Each scene shows the same named points in several views. A view is turned or mirrored, and shifted as a whole, has a little noise and may leave points out.
In the rows, 128 means zero.

Scene 1
View 1
nemuv: [152 165 142 134 139 132 161 154 100  78 147 178 139  84 184 104 133 171
  75  83 152  95 113 144 138]
ves: [137 193 153 127 154 112 153 153 102  89 142 152 153 102 135  80 135 140
 102  99 157  98 109 130 117]
koriz: [143 203 148 105 153  95 127 143 108 112 154 106 149 103 134  50 149 126
 125  97 150  57 121 127 103]
nal: [179 134 131 135 144 149 139 169 109  74 132 192 162  95 164 130 129 176
  55  84 162 114 109 157 145]
Fef: [183 155 135 129 133 150 136 181 109 130 143 140 120 112 123  85 116 137
  85  95 157 147  90 207 136]
Fidi: [141 163 174 151 163 131 164 157  99 104 144 172 144 105 113  76 123 100
 124  88 147 169  76 159 119]
lepef: [133 203 140 108 148 162 141 169 121  91 136 153 111  94 108 113 141 144
  83 101 161  94 102 164 115]
kerit: [163 162 139 132 163 150 123 152 108 100 127 147 160 122 114  86 132 121
  90  94 156 114  86 145 114]
Gugo: [155 174 156 104 158  65 126 158 117 119 159 119 181  99 114  59 140 124
 139  97 151  82 138 138 108]
fam: [144 170 152 111 164 136 126 153 117  98 140 153 151 101 113  90 143 116
 113  87 155  96 102 145 109]
tipe: [174 185 137 111 126  91 131 164 107 133 162  98 136 101 147  47 133 145
 112 100 151  83 130 171 126]
lut: [129 212 134 102 136 154 144 148 110  81 146 145 101  84 163  98 150 166
  77  91 155  47 112 143 119]
tagik: [135 225 144 111 132  95 154 159 105  98 150 121 130  94 145  68 139 165
  94 108 159  69 128 137 114]
Fida: [127 191 156 159 161 156 176 152  90  64 121 191 144 111 139 105 127 144
  70  98 160 141  74 123 120]
mut: [143 196 130 117 161 163 119 147 113  81 121 143 141 119 120  97 145 136
  73  99 159  70  91 125 104]
buna: [124 183 154 117 166 141 145 152 115  78 139 178 141  90 117 110 144 131
 103  90 153  99 102 136 111]
zufed: [168 123 152 102 151 133 113 155 124 129 165 143 134  82 138  78 143 100
 140  68 140 104 111 190 127]
Suza: [147 154 170 151 175  94 158 145  96  86 139 174 195 106 132  74 128 118
 122  89 150 138 100 114 117]
View 2
buna: [137 106 137 146 132 126 148 144 124  90 169 144 161 126 113  85 138 136
 162 146 132 122 107 164 135]
fam: [134  95 146 142 147 100 145 138 114  89 172 135 163 126 100  91 112 132
 153 152 132 116 107 142 144]
kerit: [118 106 148 128 129  76 155 115 127 101 168 125 156 125  85  88 104 129
 158 140 125 116 112 149 156]
lepef: [136 118 133 148 148 118 153 139 124  79 164 147 159 135 127  79 131 139
 144 115 106 137 107 163 163]
nal: [ 81 127 117 115 135  96 139 107 171 111 125 107 162 146  86  90 169 141
 141 133 154 121 129 162 124]
koriz: [169  73 102 147 153  76 146 150  74  87 169 141 168 125 122 108 112 113
 152 136 101 114 115  97 139]
tipe: [134  81  93 133 185  47 127 127  95  87 152 126 169 124 127  94 122 122
 128 120  99 132 125  80 157]
Gugo: [130  56 114 137 184  57 161 143  63  68 175 137 171 116 112  99 106 121
 147 154 129 102 106  84 129]
Fida: [117 125 129 122  90 107 153 105 149 111 160 145 146 106 115  69 156 126
 199 138 120 138 114 185 141]
mut: [154 119 132 142 112  99 168 134 118 100 162 131 159 150  91 102 111 129
 149 111 109 113 116 161 150]
zufed: [120  76 158 138 191  85  88 136 129  94 161 115 170 119  98  89 108 139
 126 182 139 128 115 108 164]
tagik: [151  94  78 139 151  89 153 139  92  86 151 147 165 129 145  95 150 119
 150 102  93 134 118 115 139]
ves: [133  94 110 132 134  93 154 129 107  91 161 143 161 116 123  89 141 123
 168 139 119 122 115 137 130]
lut: [167 118  95 154 132 126 129 150 127 109 138 131 167 158 126 104 151 132
 129 100  95 137 126 144 150]
nemuv: [117 113  93 125 130 103 120 119 150 114 128 121 161 135 115  91 178 129
 157 132 130 134 132 145 126]
Fidi: [105  92 161 123 139  85 124 104 133  94 180 149 150  77 117  54 124 131
 197 177 130 142 103 148 162]
Fef: [ 86 118 147 118 172  53 124  93 154  94 154 121 152 113 109  65 121 142
 133 124 112 149 117 135 188]
View 3
fam: [177 137  91 124 120 103 160 156 136 137 134  87 144 174 140 173 136 128
 146 121 137 141 136 147 106]
kerit: [176 150  94 163 127 115 146 143 136 133 138  88 157 177 157 187 119 135
 141 110 131 118  96 146  96]
Suza: [161 128 127 108 145  67 130 159 144 100 134  81 152 203 115 191 102 125
 142  81 163 117 138 158 107]
tagik: [128  87 132 159 115  71 133 160 135 136 143  80 139 143 145 130 168 130
 156 143 129 124 126 123 106]
Gugo: [149 118 109  95 111  46 129 149 148 117 133  80 134 164 161 163 145 135
 169 155 157 138 165 160 104]
buna: [175 121 103 137 126 111 171 171 127 136 137  80 148 173 108 159 139 126
 132 102 138 140 134 133 113]
lut: [155 100 127 166 108 120 175 165 125 158 145  90 126 145 129 128 175 120
 152 135 108 131  91 103 123]
zufed: [183 163  97 100 114  85 172 124 134 148 131 125 146 182 166 176 132  70
 183 134 139 152 143 149 107]
tipe: [134 120 122 143 110  53 124 130 141 137 140 104 143 148 189 148 154 105
 183 163 135 127 126 142  97]
mut: [171 125  94 159 117 133 160 165 135 144 140  74 134 160 144 171 143 163
 132 122 115 123  93 131 105]
lepef: [166 119  91 171 121 113 168 163 122 151 141  83 162 150 130 145 155 123
 135 115 127 145 131 129  98]
koriz: [133 103 116 109 114  67 132 162 148 143 134  92 119 157 167 158 163 150
 163 151 125 129 143 136  98]
Fef: [173 164  94 190 127  93 146 113 122 139 142 112 191 165 177 164 122  74
 161 114 140 136 108 149  81]
Fidi: [166 140 101 136 155  83 143 150 125 132 135 116 183 198 131 185 108  97
 142  60 146 134 148 151  78]
Fida: [166 120 127 179 149 116 153 171 120 125 143  82 167 188  96 171 115 123
 119  54 136 112  97 127 100]
View 4
Fida: [ 99 170  66 115 124 109 174  85 175 145 112 140 142 152 156 136 154 112
 155  64 108 100 123 127 128]
nemuv: [ 98 133 114 132 113 128 169 134 143 125  90 143 150 129 155 145 156 142
 144  78 157 103 125 113 108]
kerit: [ 79 180  61 130 105 133 131  80 146 165 119 149 138 133 123 103 130 129
 132 113 139 112 112 113 132]
fam: [ 94 170  89 139 122 125 133  97 140 159 119 146 146 146  99  99 129 144
 132 118 141 121 126 105 135]
Fidi: [138 176  49 108 126  95 145  91 155 183 120 151 117 131 117 129 119 127
 120  85 123 101 130  91 142]
zufed: [129 150  77 131  98 115 120 114 113 168 107 142 129 127 101 125 111 155
 111 137 187  94 124  73 138]
Fef: [ 99 173  72 123  89 118 135  97 132 203 137 126 121 110 162 124  97 116
 130 102 194  89 124  93 138]
tipe: [ 98 151 135 162  98 124  98  97 111 178 112 169 143  98 158  90 107 159
 112 103 172 135 143  86 115]
Suza: [117 163  55 114 135 124 143 107 151 155  95 183 121 111 105 121 147 141
 111  79  94 130 120 102 115]
lepef: [ 89 172 122 147 126 112 153  97 152 168 131 119 161 161 128  98 122 127
 152  99 154 115 136 110 142]
lut: [ 79 146 155 167 103 117 144  91 136 123 104 126 185 166 160 109 143 149
 161 103 162 110 138 117 127]
ves: [ 97 164 110 140 127 120 139  97 144 153 107 160 151 134 131 104 139 140
 129  82 123 130 133 109 121]
buna: [ 97 165  98 138 134 117 157 106 155 147 113 136 154 162 103 112 140 135
 144 100 131 115 127 113 136]
Gugo: [101 159 118 155 133 136 104 115 122 176 110 182 136 105  92  74 120 167
  99 106 134 161 136  86 115]
nal: [ 70 149  77 116  99 154 177 140 145 138 107 130 135 120 151 147 156 122
 150  96 177  95  97 126 114]
View 5
Suza: [ 86 133 151  94 137 133 191 155 101  53 122 115 121  95 129 158 134 147
 119 108 155 136 124  95 144]
Fidi: [116 134 135 108 134 127 162 141  85  46 119 131 141  76 123 143 148 179
 135 127 159  93 124 129 147]
tagik: [132 148 142  95  90 128 156 148 104 125 121 119  74 118 182  93 114  99
 147 139 141 119 131 121 133]
Gugo: [140 128 152  66 122 125 204 158 139 117 123 105  79 109 129 114 117 147
 139 143 130 157 135 114 140]
lut: [135 146 163 148  89 108 136 138  94 138 121 137 100 144 220 109 129 101
 141 136 150 114 127 140 150]
zufed: [150 122 170 128 149 101 176 131 141 113 127 125 107 110 125 156 139 191
 149 156 146 124 140 173 142]
mut: [130 116 161 123  91  96 161 141  96 115 107 146 139 106 199 110 144 114
 109 120 133 141 108 134 159]
Fef: [130 138 143 104 102  76 133 103 105  92 100 142 124  69 136 141 137 171
 128 144 147  90 135 185 109]
kerit: [121 116 154 109 114  93 168 134 103  89 106 142 140  83 157 137 144 143
 108 120 136 134 114 143 143]
koriz: [141 121 151  96 122 135 188 164 125 129 131 112  80 107 161  93 121 111
 146 146 119 146 120 126 149]
buna: [131 136 156 120 101 112 167 147  91  89 113 138 131 132 177 127 143 153
 125 121 161 127 125 109 168]
tipe: [135 138 150  95 116 114 163 135 135 140 125 110  57  97 148 113 106 111
 152 159 125 124 136 162 107]
nal: [ 86 151 174 128  92  66 146 102 102  91  99 139 120 127 181 185 130 144
  99 112 175 127 141 141 114]
nemuv: [ 89 161 168 138 105 103 141 123  97  98 119 126  99 133 186 164 122 120
 128 120 172 110 136 133 123]
ves: [114 139 149 102 107 124 169 149  96  94 121 122 108 112 167 121 127 124
 131 125 148 125 126 112 144]
fam: [140 126 161 116 110 101 172 141 110 107 115 134 124 120 165 130 140 158
 125 133 148 136 127 134 156]

In a view up to two points have been moved. Name them for each view, in the order of its rows, or write -.
view 1 => lepef
view 2 => Gugo
view 3 => kerit
view 4 => nemuv, zufed
view 5 => tipe, fam
